Each row is a point on a tangle of strands that fork, close into loops and nearly touch. The rows are in no order.
In the rows, 128 means zero.
Points whose rows are less than 93.7 apart are linked; no others are. Some points are linked to none.
J467: [134 116 157 126 153 197 160 119 171 104 107 136 103  77 149 155 136 118
 145 140]
J367: [145 130  91 145 127  69  95 114 123 164 119 163 155 165  63 132 131 125
 128 123]
J750: [131  83 144 114 122 132  98 109 144 132 106 143 136  62 105 138 170  94
 137 128]
J930: [159 167 162 111 137 138 126 146 167  68 146  90 136 137 178 155 113 157
 146 101]
J498: [112 140 120 142 214 164 112 174 122  76  92 133 108 145 119 120 124  75
 179  97]
J957: [139  99 104 148 147 133 130  69  72 115 147 124 182 146  88  98 122 231
 108 166]
J8: [138 125  70 124 186 131 139 108  57 164 104 102 106 139 146  94 113 178
 130 141]
J134: [166 135 141 115 130  73 130 168 112 168 168 199 171 152 138 157 136 161
  89 109]
J376: [115 138 130 175 107 162 152  92 166 196 109 173 128 137  91 134 113 103
 101 151]
J801: [119 147 103 102 153 135  92 143 108  87 119  60  86 141 149 104 134  94
 150 100]
J397: [124 142 138 169 172 205 135 102 169 122  73 134 135 118 126 135 111 132
 157 120]
J247: [121 147 137 115  70 110 127  99 151 115 138  61 114 127 166 121 125 145
 116 140]
J867: [109 136 156 116  73 137 120 124 183 129 150 113 109 111 146 131 122  58
  93 135]
J793: [135 138 121 106 164 162 135 149 128 172 150 145 128 130 184 125  84 135
 108 101]
J880: [107  89 111  81 114  93 105 175 103 166 152 172 116 105 132 123 150  81
 124 111]
J204: [161 130  98 124 148 103 161 126 115 118 130 144  88 145  89 154 148 132
 143 158]
J385: [143 109  82 138 169  98 137 154  96 144 111 201 148 141  88 144 136 166
 153 127]
J237: [165 124 100 158 125  86 135  70 102 133 171 145 180 156  60 130 125 189
  78 173]
J349: [159 149 173 160 138 140 132  96 176 109 126 138 191 141 128 158  95 183
 138 118]
J15: [ 99 120 122 136 141 168  89 118 133 118  84 100 157  96 163 114 121 149
 152 103]
J38: [ 87 144 133 130 122 222 122 152 142 100 117  98 105 101 196 112 120  77
 119 122]
J574: [109 105 145 129 105 178 157  94 139 143 111 113 126  78 170 124 131 147
 113 153]
J839: [ 69 129  97 124 105 122 153 188  84 193 140 151  94 158 141  92 118 101
 114 123]
J110: [152 140 145 116 187 195 168 131 167  99 122 134  84 110 138 160 119 106
 149 130]
J413: [124 105 106 127 145 146 129 100  87 136  89  79 104  87 129 108 167 145
 142 137]
J856: [162 111 121 115 107  47 133 130  81 120 185 157 182 136 124 143 153 210
  82 155]
J641: [123  99 108 107 104 130 146  91  88 134 117  85 101  85 143 117 166 162
 125 157]
J563: [156 179 124 166 139 138 140  72 160 140 116 103 117 183  92 139  97 126
 122 137]
J472: [142 144 131 174 177 191 167  83 150 122  77 125 120 133 115 143 110 158
 155 141]
J928: [128 134  67 161 173 112 143 123  80 140  77 123  83 156  79 105 159 137
 153 150]
J592: [ 67 126 129 130  77 129 166 193 125 179 154 177 113 146 148 119 116  99
 107 129]
J496: [150 135 168 147  57  89 155  70 163 134 146 123 170 137 128 123 101 163
  76 170]
J31: [ 94 161 101 174 137 147 105 112 129 147  78  88 115 167 114  89 113 100
 135 110]
J755: [120 122 165 130 125 162 102 137 182  69 111 127 111  85 111 150 158  47
 148 125]
J448: [194 158 135 113 179 128 104 112  93 165 168 107 146 140 154 126  73 171
  94  83]
J248: [117 131  90 115 152  86 105 171  89 113 115 114  93 163 108 105 145 100
 165 106]
J470: [123  63 149 102 104 133  84  60 116 154 136 103 174  60 131 104 131 139
 105 137]
J702: [ 89 122 111 187  93 147 153 110 106 180  67 135 123 113 101 107 166 150
 129 155]
J179: [143 167 140 112 161 156 133 168 140 160 166 146 130 160 188 133  82 128
  95  85]
J964: [122 169 118 142 169 114  93 180 128 120 115 140 152 193 136 120 108 131
 157  69]
J150: [127  72 162 115 107 135 112  73 129 134 139 130 191  83 136 116 112 177
 116 148]
J573: [ 88 155 117 145 167 177 128 185 123 139 124 150 133 170 169 103  82  93
 131  90]
J890: [114 105 100 106  90 124 189 146  95 154 136 150  90  99 156 129 152 170
 114 176]
J424: [176 114  95  91 130  99 153  79  81 131 177  95 110 121 124 135 136 175
  97 169]
J822: [132 138 139 136 151 151  96 134 165 148 121 166 162 130 125 141  96 106
 137  95]
J108: [154 112 114 115 164 184 178  77 100 162 141 118 113 103 158 127  98 174
 100 159]
J605: [141 168 111 119 174 159 149 127 116 152 142  92  70 159 155 109  87 101
 108 124]
J865: [124 142 143 150 136 109 152 186 163 124 135 202 140 176  92 158 128  99
 153 113]
J121: [ 71 108 105 101 138 162  93 195 101 110 114 121 117 101 187 101 136  97
 149  95]
J143: [152 118 144 133 131 135 157  82 151  74 102  98 104  98  97 161 167 144
 159 165]
J184: [124 152 128 173 121 157 164  97 143 118  79  85  79 138  92 128 163 115
 150 151]
J664: [139 142 138 137 194 193 140 125 143 137 123 123  73 123 117 124 117  37
 117 127]
J40: [196 147 135 107 130  90 117  74 125 106 163  64 126 147 108 149 118 150
 120 127]
J381: [ 88 160 109 141 165 153 120 193 117 104 113 120 127 182 166 102  99 118
 160  84]
J430: [168  88 128 141 198 179 140  72 115 150 102 166 139  76  81 145 134 136
 131 149]
J748: [123 118 114 107 134 100 104 168 121 107 122 131 124 131 132 134 149 126
 166 103]
J269: [171  95 110  95 173 131 127 103  92 173 162 156 150 103 138 133  98 163
 100 129]
J854: [144 122 168 122 106 121  86  78 129 114 144  77 192 124 154 112  95 187
 113 110]
J533: [ 89 118 125 151 135 158 120 149 133 167 107 172 120 123 113 116 128  65
 129 110]
J107: [164  84 116 127 183 166 172  86 106 127 121 169 129  77  98 156 147 165
 127 173]
J732: [179 152 116 141 138 108 126  61 146 145 133 108 112 159  58 149 119 101
 114 145]
J568: [126 120  83 119 168 131 156 157  89 188 126 184 110 142 138 114 116 138
 117 129]
J388: [142 114 150  98  70  71 146 125 149 115 152 134 139 105 152 141 136 151
 112 156]
J766: [166 101 139  96 119  74 111 116  79 131 180 134 186 129 140 124 138 208
  91 135]
J465: [118  80 126 134  91  87 103 104 114 168 128 176 201 112 109 118 125 171
 113 140]
J171: [145 150 134 126 176 111 114 193 128 115 125 171 168 168 151 150 126 163
 155  68]
J875: [182 120 116  72 151 124 158 114  97 119 174  97  98 115 162 144 123 175
 114 143]
J820: [ 82 109 115 162  94 143 118 106 120 192  80 147 146 101 120 106 142 128
 114 133]
J338: [105  78 139 122 102 153  85  80 123 181 115 123 163  57 146 107 136 120
  96 126]
J369: [128 119 134 119 153 184  77  93 139 115 103  91 163  79 160 122  98 139
 138  97]
J811: [175  95 124 103 146  94 123 115 120 122 152 166 148 108  94 158 143 147
 135 140]
J125: [115 144 165 140  75  89  77 141 194  78 114 117 177 125 140 134 123 116
 145 105]
J738: [144 110 149 120 118 109 138 125 165  71 111 139 100  99  85 168 176 114
 173 147]
J701: [115 111  98 147 153 118 142 161 108 138  86 189 115 133  72 136 157 129
 170 134]
J676: [133 142 178 119  93 102  88 124 158  94 139  92 196 119 196 127 106 174
 115  96]
J879: [141  86 144 120 117 134 145  86 122 112 136 134 157  93 130 132 129 190
 125 167]
J741: [129 138 139 101  77  86 156 163 146 134 182 142  91 150 134 146 139  89
 109 142]
J344: [151 109 149 115 151 169  83  55 128 128 127  79 155  79 136 119  97 141
 123 109]
J431: [152 144 127 136 146 175 171  73 129 134 130  92 119 141 156 134  85 188
 121 151]
J446: [151  86 107  89 113  74  91  99  74 166 172 133 178 118 126 115 129 176
  90 130]
J599: [146 116  92 126 172 107 132 163  93 167 125 195 157 150 128 133 118 167
 138 107]
J618: [ 90 122 132 138 162 184 154 180  96  98 118 101  69 110 144 107 170  51
 143 125]
J995: [ 63 145 119 161  85 147 153 153 123 126  84  98  96 132 141 106 147 137
 156 134]
J739: [112 138 130 115 109 166 166 129 139 144 141 109  74 123 164 122 127  99
 107 142]
J501: [105 100 130 110 115 159 161 161 105 137 115 111  62  65 144 118 195  84
 124 141]
J519: [115 126  89 126  74  80 147 112  92 138 126 110 119 144 123 120 145 181
 119 163]
J669: [140  96 128 140  83  97 166  67 113 111 169 132 161 116 103 115 133 191
  73 206]
J215: [167 164 166 160 124 104 165 135 180 123 137 186 162 170 110 173 117 159
 123 137]
J680: [126 165 127 128  99  95 116 142 142 128 136 105 144 171 148 127 122 151
 125 101]
J523: [103  82 158 129  96 127 106  84 131  88  90  92 167  72 136 115 150 172
 154 139]
J682: [105 140 133 181 104 134 131 101 169 169  92 163 141 147  83 133 119 111
 125 136]
J737: [ 81 128 123 142 158 129 136 168  79 119 140 112  80 155 104 105 140  12
 128 118]
J653: [ 89 145  87 149  91  93 134 138  95 169 111 115  89 179  98  94 139 104
 126 135]
J585: [133 164 141 147 133 138 110 112 178  73 100  89 121 153 106 143 122 111
 166 111]
J967: [131  82 100 134 153 119  94  87  72 134 120 136 197 128  97 102 128 211
 138 128]
J174: [151  94 140 123 110 119 177  80 113  97 162 134 148 104 124 132 133 206
  98 196]
J26: [115 157  91 150 160 137 111 110 102 143  89  84 107 163 129  93 111 132
 144 111]
J918: [ 96 119 141  92 121 113 113 218 133 109 166 163 132 129 161 136 133  88
 143  89]
J190: [165  99 149 111 139 105 109 110 144 129 140 171 178 102 111 158 126 143
 135 125]
J153: [ 90  93 134 146  83 140  87  95 134 189  91 138 165  76 127 106 141 110
 105 126]
J927: [ 92 112 129 119 143 161 186 180  88 122 129 119  49 110 132 118 172  66
 136 140]
J437: [105 164 126 142  62 123 122  99 162 121 121  57 100 151 145 113 125 113
 115 135]
J845: [135 123 112 117  97  93 115  91 131 143 128  98 102 129  98 127 152 100
 122 142]
J827: [114  95 144 109 105 160 171 137 127 123 119 118  77  53 156 131 186 121
 128 163]
J623: [143  92 153  99 109  98 110 130 170  96 127 161 122  73  96 161 165  82
 151 137]
J434: [ 96 135 125 168 171 202 137 139 141 143  69 137 118 119 140 111 123 114
 148 109]
J661: [173 123 156 150 150 122 148  93 122  73 143 132 190 147 104 145 121 233
 131 152]
J727: [129 128 116 150 204 157 160 153 126 147 107 187  94 150  93 133 116  84
 150 132]
J57: [ 92 133 140 122  57 106 186 172 136 103 128 128  82 118 144 136 151 149
 151 170]
J491: [131 144  68 140 187 119 130 118  70 157  85 100  92 158 123  88 120 151
 142 132]
J606: [103 166 131 156 144 170 135 144 154  65  94  81  95 156 131 126 128 107
 168 114]
J929: [137 110 125 135 106  91 104  69 117 108 115  94 164 132  95 120 140 178
 137 143]
J59: [ 59 131 122 141 159 163 134 199  97 142 142 166 126 159 150 108  96  47
 130 100]
J633: [106 149 148  99  98 119 145 191 150  63 161 108  95 147 170 140 136 104
 146 119]
J717: [169 132 126 107 114 100 124  77 139 136 152 105 111 126 103 144 131 114
 109 143]
J170: [107 123 131 121 178 157 123 174 115  64 117 118  83 123 120 128 153  51
 168 108]
J263: [122 121  96 125 193 176 146 119  83 159  92 102 103 107 177  94 110 165
 133 127]
J882: [117 138 146 109  86 163  86 112 174 111 140  90 122  90 174 124 114  70
 100 125]
J445: [136 157 139 120 114  97  98 155 160 118 159 128 129 173 113 139 123  69
 119  97]
J140: [120 159 137 154 121 150  76  86 173 105  95  78 158 135 129 126 103 124
 143 105]
J351: [ 64 157 136 182  73 135 162 156 143 126  93 125  97 158  96 122 142 114
 153 143]
J910: [138 103 163 136 151 169 148 122 182  99  95 166 132  80 116 167 143 119
 166 135]
J937: [166 151 115  81 152 104 107 151 111 136 166  96 112 153 161 127 115 123
 113  88]
J866: [170 148 126 150 172 173 168  73 135 115 120 108 120 141 120 147  94 179
 137 147]
J49: [209 125 140 104 177 134 115  86 101 159 183 131 155 122 122 147  79 160
  91 114]
J371: [124 153 158 132  85  86  88 152 189 101 138 134 162 151 118 142 132  96
 135 103]
J211: [151 127 170 144  72  69 123  88 133 153 164 146 208 142 126 117 109 180
  63 149]
J508: [138 157 165 120  78 119 132 114 195 130 162 118 113 139 132 145 108  72
  94 137]
J608: [ 79 122  91  98 126 122  97 195  90 142 133 121 117 132 179  92 126 115
 140  89]
J144: [170  77 155 131 128 101 119  84 126 106 167 173 206 110  75 128 126 190
  98 171]
J14: [ 55 118 131 162 122 160 125 187 109 133  95 147 116 119 109 107 157  60
 148 113]
J802: [125 166 100 107 183 142 110 151 100 123 136  76  77 159 162  93  98  86
 128 104]
J537: [128 111  99 119 161 136 102  91  86 106  82  57 118 103 135 104 152 163
 159 120]
J968: [110 144 122 111 169 213  91 167 134  89 120 113 123 106 190 114  94  83
 134  99]
J813: [148 129  92 141 145 133 115  44  78 155 123  70 133 145 107  98 108 179
 108 146]
J331: [ 71 141 113 152 109 179 133 138 119 144  84  87 104 117 171  95 131 129
 129 123]
J681: [137  89 129 142 107 110 112  77 123 189 146 183 197 115  94 126 108 157
  82 155]
J786: [155 156 138 111 137  93 112 160 146 147 179 150 119 180 106 141 118  60
 107  93]
J410: [154 162 169 140  74  84 133  90 176 128 151 108 160 155 133 138 108 148
  97 138]
J387: [149 191 161 118 159 145 116 182 141 114 170 125 134 178 183 143  92 112
 104  74]
J726: [101 129 105 125  41  63 137 133 109 156 136 113 129 146 136 115 138 165
 109 156]
J763: [124 114 138 108  74  97 126  85 121  98 135  54 144 117 163 108 130 193
 124 148]
J83: [102 103 159 122  73 165 160 109 154 143 118 115 108  54 174 123 151 117
 102 162]
J596: [113 145 126  91 122 127 111 192 120 141 156 128 150 137 221 120 111 159
 114  78]
J620: [117  88 110  82  89  88 111 139 104 176 150 147 124  91 140 123 149 115
 109 134]
J940: [104 145 158 146 135 181  97 141 174  73 124 128 115 129 111 142 129  23
 140 116]
J707: [107  88 167 123  65 107 117  89 150 102 101 100 151  63 138 119 152 134
 131 153]
J199: [140  90 169 101  74  89 129  95 159  98 132 110 141  79 142 134 140 132
 121 160]
J378: [152 131 145  91 129 148  91 104 161 115 145  98 123  91 145 142 111  91
 122 111]
J872: [177 107 136 145 135  89 127  79 108 113 183 164 203 143  60 132 124 194
  81 169]
J318: [128 114  76 145 175 102 128 138  77 136  75 144  98 129  71 114 175 123
 168 135]
J310: [ 74 127 158 135  58  93 127 201 162 130 134 179 154 131 145 129 122 115
 134 116]
J540: [128 123 127 123 106  70 109 183 127 170 144 201 171 152 125 138 133 136
 120  98]
J684: [159 120  84 147 128  72 116  90 104 149 140 156 161 153  58 135 136 156
 104 153]
J163: [105 121  95 148  86 104 129 129 112 206 125 176 118 140  86 117 133 102
  97 144]
J219: [ 92 141 119 163 157 167  88 134 145 164 104 151 137 154 107 105  99  44
 119  93]
J56: [144 141 134 162 114 146 172  66 152 103  98  95 102 124  95 145 150 150
 140 174]
J161: [101 103 151 124  92 108 113 150 157 106 109 154 172  93 156 132 128 157
 156 122]
J249: [147 111 101 144 133 131 178 107 122 164 146 200 149 121 104 152 119 169
  93 178]
J145: [ 95 155 133 138 127 162  86 162 145  75 138 105 124 161 136 120 112  38
 133 102]
J569: [144 143 149 117 183 210 144 132 157 118 137 125  83 109 147 141 101  56
 115 121]
J805: [134  91  88 107 142 152 184 126  85 179 135 167  96  89 146 129 144 149
  97 173]
J987: [133 134 127 130  83  62 176 180 132 116 148 179 106 147  90 161 155 139
 139 163]
J526: [146 111 100 117 146 172 175  86  94 185 130 124  87  93 147 120 133 137
  91 168]
J147: [119 160 135 157 152 187 136 107 155 161 125 119  84 148 106 116 107  27
  97 127]
J194: [147 125 161 135 140 151 116 105 174 128 122 157 176 113 132 155  94 146
 136 115]
J377: [181 129 148  94 159 155  83  78 142 127 156  86 127  84 132 143  84 103
 113 103]
J959: [194 146 123 111 187 112  89 111 138 118 135 112 119 139  87 146 109  99
 148  98]
J891: [ 82 153 113 143 148 154  71 167 103  74 122  85 116 162 136  96 116  33
 144  97]
J545: [169 132 117  88 151  89 129 153 125 162 179 163 100 154 111 143 130  79
 104 116]
J824: [146  88  96 123 175 130 104  97  77 165 129 150 173 117 120 113 108 184
 125 123]
J9: [ 58 112 134 141 106 152 127 193 120 117  93 151 121 102 129 117 159  99
 164 111]
J449: [108 125 156 115  88 120 108 150 161 104 125 124 180 100 195 125 114 166
 132 109]
J962: [ 95 137 116 103 112 125  90 168 125  59 129  72  94 132 147 115 153  77
 158 105]
J780: [142 100 104  85  88  57  99 118  95 173 171 136 154 119 130 123 141 144
  93 133]
J384: [151 112 117 132 130 138 128  51  84 125 155  88 159 141 106  99 108 211
 102 161]
J976: [146 156 119 127 207 152  88 148 137  73 102 102 116 146 128 125 107 106
 175  82]
J33: [156 157 171 137  87 108 154 109 197 126 152 135 128 152 121 155 111 113
 100 149]
J235: [127 141 100 160 120 111 176 139 120 123 113 157 134 161 116 144 132 200
 142 154]
J340: [132 118 123  86 150 128 128 168 129  91 137 123 125 111 173 141 134 158
 166 103]
J168: [111 105 110 190  91 133 153  69 111 164  88 146 148 106  77 117 160 162
 110 181]
J900: [166 131 135 119 104  63 151 144 124 146 174 181 164 144 129 157 141 173
  86 145]
J818: [167 187 163 110 139 139 120 153 163  88 167  93 120 158 180 156 101 131
 120  91]
J971: [ 85 148 136 175  59  96 146 137 160 121  88 140 142 151 100 130 132 147
 152 147]
J489: [123 103 146 128 152 144 134 165 169 108 105 197 135 101 111 164 143 113
 170 121]
J252: [184 149 156  78 118  89 131 134 151  94 181 105 110 129 148 163 136 124
 120 119]
J572: [147  93 116 150 134 133 145  76 114 174 147 196 188 115  86 131 110 180
  81 169]
J716: [153 159 166 175 121 125 154 100 188 102 110 139 166 164 112 159 104 176
 138 140]
J966: [160 155 103 139 156  80 105 138 122 140 128 152 135 188  81 139 129 123
 144 105]
J206: [102  89 148 133  95 104 127 143 149 103  89 164 157  80 121 142 158 150
 168 140]
J293: [119 134 151 125  43  64 149 142 144 121 137 128 151 133 160 123 129 174
 111 146]
J18: [ 80 107  97 147  87  88 100 162 106 169  93 165 162 134 106 115 139 154
 153 114]
J112: [167  94 170  92 145 166 132  65 148  91 144  96 128  61 136 151 124 147
 127 150]
J307: [176 150 141 104 181  89 104 176 124 111 145 163 148 160 138 160 139 151
 147  75]
J958: [109 126  94 131  96  92 127 130  99 150 111 111  84 134  85 110 170  96
 130 141]
J259: [105 145 152 105 123 125 130 223 140  82 161 151 131 152 185 145 130 115
 143  90]
J893: [135 119  83 109 105  93 148  92  79 131 138  85 105 131 129 118 150 174
 118 160]
J746: [ 98 130 147 146 100 168 172 141 152 132 117 130  77 116 122 128 153  78
 126 151]
J374: [111 133 108 149 197 193 137 132 104 159  77 115 100 109 167  93 117 129
 137 116]
J838: [ 77 156 109 159  91 137 135 130 115 171 119  94  82 164 117  88 131  61
 103 129]
J961: [123 152 120 157 162 173 151 117 132 107  84  88  74 135 111 118 153  99
 155 130]
J195: [122 156 128 146 168 157  73 150 155 142 123 151 155 159 124 119  84  60
 126  79]
J722: [123 127 117 149 226 160 134 163 121 117  80 172 106 135 105 124 124  99
 179 111]
J73: [103 124 123 142 175 138 158 168 103 131 127 157  79 154  88 118 141  47
 139 126]
J536: [105 146 122 148 121  92 146 190 125 117 138 163 113 193  90 136 133 101
 158 112]
J419: [114 113 112 106 120 142 116 131 101 141 121  81  67  86 135 105 180  65
 117 130]
J68: [ 69 112 142 127  59 113 143 183 146 165 141 180 135 111 149 125 123 108
 113 134]
J920: [186  93 104 100 162  95 145 110 106 112 148 162 115 106  82 167 160 148
 133 163]
J74: [175 151 143 117 152 135 181 147 149 116 158 154 117 149 152 170 119 167
 127 135]
J260: [ 76 152 104 146 125 134 110 154 100 123 127  82  86 170 124  86 126  36
 124 113]
J50: [117 129 128 117  67 111 200 142 138 124 142 138  85 121 143 145 144 148
 118 182]
J11: [108 148 146 108  69  85 168 189 144  86 151 110  98 148 168 139 140 150
 144 138]
J515: [ 94 144 119 140  94  96 176 193 119 119 138 159  97 175 104 138 141 128
 156 138]
J482: [101 125 149 145 122 127 139 180 168 112 111 195 132 131  96 151 138  99
 167 123]
J283: [174 147 124 111 199 145  76 128 145  96 128 109 120 125 113 137 102  88
 155  86]
J581: [171 165 101 138 166 135 126  71 100 166 132  71 120 161 129 109  75 160
 104 120]
J579: [147 120 173 151  98  96 107  85 121 139 161 135 224 151 126 106 104 212
  78 132]
J914: [110 146 153 175  73 101 139 108 179 112  95 137 164 148 113 136 117 159
 145 143]
J855: [166 109 136 152 173 164 128  68 150 157 102 159 141  97  73 149 128 114
 125 141]
J973: [ 80 115 136 130 134 144 117 186 131 154 155 185 133 138 126 125 110  36
 119 101]
J41: [124  99 142  81 143 169 105 156 138  91 130 116  92  58 159 135 158  60
 134 116]
J586: [125  91 147 145 127 124 102  60 122  94  94 102 175 102  88 120 147 179
 158 144]
J979: [179 175 126  95 174 131  95 138 103 146 169  84 121 147 177 117  75 126
  97  79]
J634: [ 98 114 127 104 110 111  94 174 130  70 112 109 113 110 135 127 164 109
 180 108]
J826: [ 69 143 124 145 119 212 122 148 135 112  87  91 115 102 197  97 126 114
 131 117]
J325: [105 129 108 132 178 163  88 135 107 141  94 108 103 112 129  92 131  58
 130 104]
J16: [ 67 132 101 138 138 116 115 191  85 105  93 113  99 153 116  94 149 103
 178 101]
J330: [173 166 141  86 169  87  83 173 111 107 160 109 135 162 158 144 131 136
 124  59]
J509: [ 99 139  82  95 123 106 112 172  83 151 140  89  98 160 172  87 123 127
 122 101]
J899: [136 107 134 118  89  82 120  82 105  85 144  74 161 135 126 109 141 206
 131 153]
J691: [101 101 131  90 107  88 120 211 120 130 164 179 122 123 131 139 148  83
 143 107]
J115: [105 118  82 113 137 118 173 172  76 177 132 158  71 140 128 113 139 117
 123 146]
J409: [140 125 105 102 160 128 104 108  96  98 108  67 127 124 152 115 128 177
 161 110]
J400: [108 154 115 175 122 127 104 108 154 146  82 128 141 165  84 119 122 108
 149 114]
J685: [168 147 168 101 143 115 130 125 128  84 155  94 159 133 178 151 118 205
 132 107]
J690: [173 166 171 138 141 128 169 155 171 127 155 172 141 161 152 173 112 162
 115 126]
J229: [160 139 126 106 151 131 120 107 112 102 136  77 145 135 156 133 112 194
 142 109]
J939: [ 95 125 160 147  92 156 143 147 163  97 110 117  91  93 115 133 172  61
 140 145]
J436: [201 116 145  91 166 137  92  81 126 148 177 111 140  94 119 147  81 125
 103 105]
J502: [150 152 119 144  92  64 155 145 144 130 147 165 128 176  81 156 143 134
 123 151]
J358: [147 104 144 143 136 150 110  79 161 160 105 158 142  89  87 146 138  89
 120 136]
J35: [182 152 151  91 117  98 101  92 149  90 166  53 125 130 143 148 119 135
 123 113]
J209: [115 134 129 114  57  85 151 149 137 142 161 127  81 145 102 134 153  73
 111 154]
J29: [ 61 128 133 157 110 189 108 167 145  93  76 124 132  95 156 112 147 104
 160 112]
J196: [198 166 133 123 178  92  91 121 132 129 151 121 136 168  94 152 113 121
 128  86]
J205: [127 109 146 123 143 203 150  94 150 148 114 130 126  71 167 136 110 137
 121 136]
J287: [120  94 113 154  82 115 147  58  97 153 130 129 156 112  94 109 137 179
  82 192]
J311: [169 141 115 115 156 125 183 147 136  98 139 148  95 145 121 166 135 154
 151 150]
J296: [102 126 110  89 160 159 127 183 112  84 123 109 104 114 192 118 130 136
 167  99]
J901: [ 93 110 138 162  81 109 136 138 139 116  76 153 141 102  94 133 163 150
 167 152]
J64: [119 163 116 113 126 157 163 136 132 152 154  98  72 164 160 114 100  89
 100 127]
J288: [148 113 162 131 131 130  81  75 109 142 158 105 213 141 134 105  87 205
 104 104]
J696: [135 135  95 103 149  76 129 165  96 142 154 141  80 173  95 121 142  78
 132 118]
J342: [105 108 110 130  94  77 100 157 117 175 122 190 175 129 118 125 131 148
 131 115]
J62: [ 91 142 153 161  78 131  80 112 185 102  88 110 164 116 130 120 122 104
 142 118]
J795: [122 124 107 157 114 146 179 108 127 182 118 181 121 124 109 137 124 146
 106 169]
J420: [162 133 150  75 105  71 130 162 146  98 182 126 102 134 134 159 154 100
 126 121]

How many points has the smallest loop of links through each point below? Write none if it is on no loop.
J826: 16
J194: 11
J879: 11
J515: none

A fork is a point with three links, a tip a point with one. Leave the first point through the second and follow the links. Name the first fork or tip that comes.
J623; J738: J248
J496; J211: J971
J57; J50: J491
J536; J865: J467
J684; J367: J498
J739; J64: J748
J780; J446: J342
J854; J288: J377

Name the points in between on the shortest way along the links from the first point to the second, in order.
J358; J585: J750 J623 J738 J143 J56 J184 J961 J606
J957; J882: J967 J824 J269 J49 J436 J377 J378
J287; J470: J669 J174 J879 J150
J376; J620: J795 J249 J572 J681 J465 J342 J540 J134 J900 J856 J766 J446 J780
J748; J371: J248 J696 J545 J786 J445
J684; J574: J367 J966 J196 J959 J283 J976 J498 J170 J618 J927 J501 J827 J83
